Each scene shows the same named points in several views. A view is turned or mirrored, shifted and resized as a whole, has a little noise and may leave points out.
In the rows, zero is written as 128.

Scene 1
View 1
K580: [118 106 146 130 118 126 120 167  76 114 152 165  89 142 154 117 168 153
 167 137 149 159  56 154]
K890: [128  61 143  99 111 111 124 162  82 125 151 200 135 134 175 144 156  89
 120  83 133 151  88 146]
K38: [ 98  81 182  84 117 108  97 173  85 156 166 203 105 163 161 105 182 141
 183 109 136 172 101 128]
K731: [112 118 163  96 102 129 138 151  87 122 157 151 103 156 154 120 143 169
 153 112 137 143  77 126]
K779: [117 115 146  87 123 120 149 157  44 135 147 147 128 153 146 105 156 117
 188 112 121 140 123 133]
K825: [124  71 141  92 129 112 127 155  75 129 151 195 128 140 167 131 164  92
 155 111 127 157  94 145]
K182: [117  96 147  93 130 110 137 136  73 126 151 160  97 161 144 111 147 143
 192 139 114 157 111 129]
K930: [ 92  99 182  69 138 103 116 189  27 181 158 178 132 164 148  68 203  99
 235 104 124 162 152 127]
K226: [112 177 165 128  60 153 155 219  31 111 148  93 131 132 140  99 149 188
 130  57 161 112  71 143]
K95: [ 97 126 172  99 123 128 124 169  74 140 166 169  98 157 160  96 189 169
 193 150 160 156  62 128]
K954: [ 90 137 183 105 116 129 116 200  54 157 166 162 104 159 153  71 207 170
 212 134 163 154  71 134]
K572: [141 111 114 117 101 129 163 133  74  80 138 130 111 138 145 146 102 143
 127 104 115 131  89 144]
K791: [ 91 132 174  60 112 130 155  95 118 128 169 153  88 184 157 117 127 207
 174 161 133 140  81  86]
K316: [101 152 172 123  76 149 133 171  90 111 161 126  83 153 150 110 146 229
 143 116 165 139  40 129]
K380: [117 110 161 154  85 127  98 215  73 115 155 159  86 129 153 117 175 176
 136  91 165 160  39 163]
K843: [109 112 161  85 112 129 136 144  92 129 161 179 120 150 174 124 163 145
 153 128 150 141  65 123]
K412: [123 112 139 115 100 112 142 130  73  93 145 110  73 161 112 122  89 193
 169 112  91 151 124 133]
K228: [115 134 155  85  89 145 165 159  68 121 151 141 145 142 164 126 137 141
 120  81 141 117  84 122]
K679: [ 95  95 187  63 103 120 125 149 101 154 168 194 124 165 172 121 160 148
 149 100 139 155  97 107]
K566: [126  89 147 163 112 101  85 247   9 132 141 152  93 126 123  85 192 119
 200  78 126 179 116 190]
View 2
K791: [ 78 122  46 129 104 100 104 133 197  91 133 155 209 170 166 210 117 113
 102 100  77 153 131 129]
K316: [117 137  92 133 141 123 146 127 166  53 153 138 146 181  99 182 152 113
  88 154  84 166 147 156]
K412: [107 101 114 133  90  91 150  58 133 133 132 151 192 129 103 173 109  99
 119 121  87 149 126 123]
K679: [ 86 110 108 107  81  88  76 160 158  61 186 139 167 150 182 193 122  91
 155 134 115 127 176 117]
K226: [144 123  96 140 123 119 176 129 113  69 215 117  99 171  67 166 149  86
  81 185 130 108 128 154]
K779: [103 138 119 119  64  98 104 131 122 135 183 125 141 133 134 210 116  97
 146 122 134  91 132 119]
K572: [122 149 105 134  89 101 130  65 100 114 151 130 175 179 112 149  96  61
 134 123  96 105 155 143]
K825: [ 99 158 148 108  68  97  67 127 113 104 169 123 149 156 166 188 108  79
 184 113 120  96 183 126]
K95: [ 96 161 117 120 110 118  91 167 172  86 160 129 129 153 139 232 146 131
 123 122 109 140 149 138]
K890: [111 150 150 110  71  93  71 126 100  73 182 119 146 171 169 164 103  61
 187 130 122  93 203 130]
K566: [128 144 239 108  88 115 110 124  92 114 185 113  73  88  83 204 156 133
 168 162 145 129 163 131]
K228: [122 129  76 129  89  99 128 129 116  77 202 123 148 185 131 163 112  61
 124 147 123  89 151 136]
K930: [ 83 116 158 100  48  87  72 185 144 136 208 124 114  80 154 254 136 134
 163 128 162  96 129  98]
K580: [111 176 149 121 112 123  95 128 137  90 143 125 134 162 122 197 136 114
 143 124  99 140 171 148]
K843: [ 98 153 103 119  95 106  88 147 150  76 168 130 156 177 164 197 122  94
 142 120 107 119 169 135]
K954: [101 161 129 118 112 128  96 175 171  91 167 127 113 135 124 241 161 147
 120 131 118 140 136 138]
K38: [ 84 121 152 102  79  94  66 164 157  76 175 136 144 124 174 216 135 117
 168 130 119 140 174 121]
View 3
K825: [ 91 151 109  80  98  64 129  43 113 137 108  97 108 138 129 144  87 105
 128 138 111 107 125 150]
K572: [146 155 121  89 115 103  73  67 135 167 148  97 103 112 111 173  92 123
 159 138  92 111 113 127]
K412: [192 119  99  91 127  85  90  93 136 165 165 105 126 126 118 201  98 110
 152 139 126  78  98 133]
K843: [ 99 143 109  98 119 106 126  60 127 126 124  89 139 135 128 143 129 113
 130 147 127 112 131 143]
K380: [114 147 132 132  78 120 117  82 167 103  95 119  98 107 156 173 141 108
 162 166 138  86 105 163]
K731: [127 137 105 100 114 107 115  79 138 131 136  95 134 126 126 164 129 115
 137 141 128  99 116 138]
K954: [112 140 104 132 116  95 162 108 148  77  91  88 137 158 122 164 124  88
 129 162 173  74 135 152]
K95: [114 130 111 126 127 104 147  85 137 102 110  91 146 151 124 153 132  93
 129 167 160  95 136 153]
K779: [123 157  99  89 117  70 128  89 122 122 121  81 121 148  97 164  75 106
 129 132 127  90 130 130]
K228: [105 172 100  89 101 123 102  96 142 125 132  69 115 110 109 150 114 135
 139 118 104 109 121 118]
K182: [138 128 102  94 127  68 125  66 119 143 130  96 134 153 117 166  90  95
 131 148 134  90 126 146]
K890: [ 77 159 112  70  79  75 121  38 122 138 105 100  97 120 143 140  98 120
 134 126  95 110 116 147]
K226: [131 185 114 128  89 148  97 149 182  92 120  77  96  98 105 184 122 135
 163 132 130  81 110 119]
K316: [143 135 117 136 119 153 103 107 169 117 137  95 136 111 133 176 166 116
 154 162 146  95 114 141]
View 4
K930: [171  74  95  54 149  78  97 169  89  71 116 139 102 125 153 128 121  88
 206 111 154  55  69  96]
K228: [126 130  84 166  96 132 125 172  96  91 121 121 147 119 130 196 118 137
 148  89 166 165 161 131]
K316: [107 109 170 198 103 169 128 120  48  97 130 172 192 106 116 186 116 133
 129  53 163 133 128 173]
K38: [137 105  96  90 135  96 115 117  43  66  84 174 137 108 106 163 135 126
 191 113 176  88  88 128]
K566: [134  20 110  69 209 185  58 201  77 103 127 176 125 114 136 181 153  99
 184 126 170  56 123 175]
K380: [101  76 126 144 153 184  88 128  40  92 107 180 183 100 110 211 137 119
 145  93 178 103 161 189]
K226: [118  73 129 199 112 184 109 191  91 129 163 115 158 112 150 218  98 109
 127  52 151 117 179 164]
K791: [132 175 160 170  77  98 165 108  68  60 109 172 171 125 105 127 122 158
 151  70 168 172  58 127]
K182: [139 123 124 108 138 123 118 162  90  67 109 175 142 131 122 129 149 143
 173 115 171 151  72 134]
K954: [136  81 154 116 137 123  90 119  59  65 112 167 168 112 148 140 110  82
 168  66 156  66 107 138]
K580: [110 107 128 121 154 158  90 135  66  60  97 189 178 119 123 157 148 129
 150 105 176 137 127 166]
K731: [124 125 119 150 113 136 130 144  71  80 117 162 159 118 113 173 133 146
 153  94 172 147 115 147]
K679: [136 132  79 122 103  83 138 114  46  69  90 151 137 107  99 179 123 144
 180 104 175 121 106 122]
K95: [122 103 145 109 142 121  92 109  59  48  94 174 178 114 143 133 119  93
 161  79 163  97 114 135]
K572: [117 141 102 160 129 173 124 202 111  94 124 155 149 131 116 179 162 173
 140 115 181 212 131 160]

In a view up to two points have been moved. Name them for each view, in the order of its rows, or write -.
view 1 => -
view 2 => K954
view 3 => -
view 4 => K95
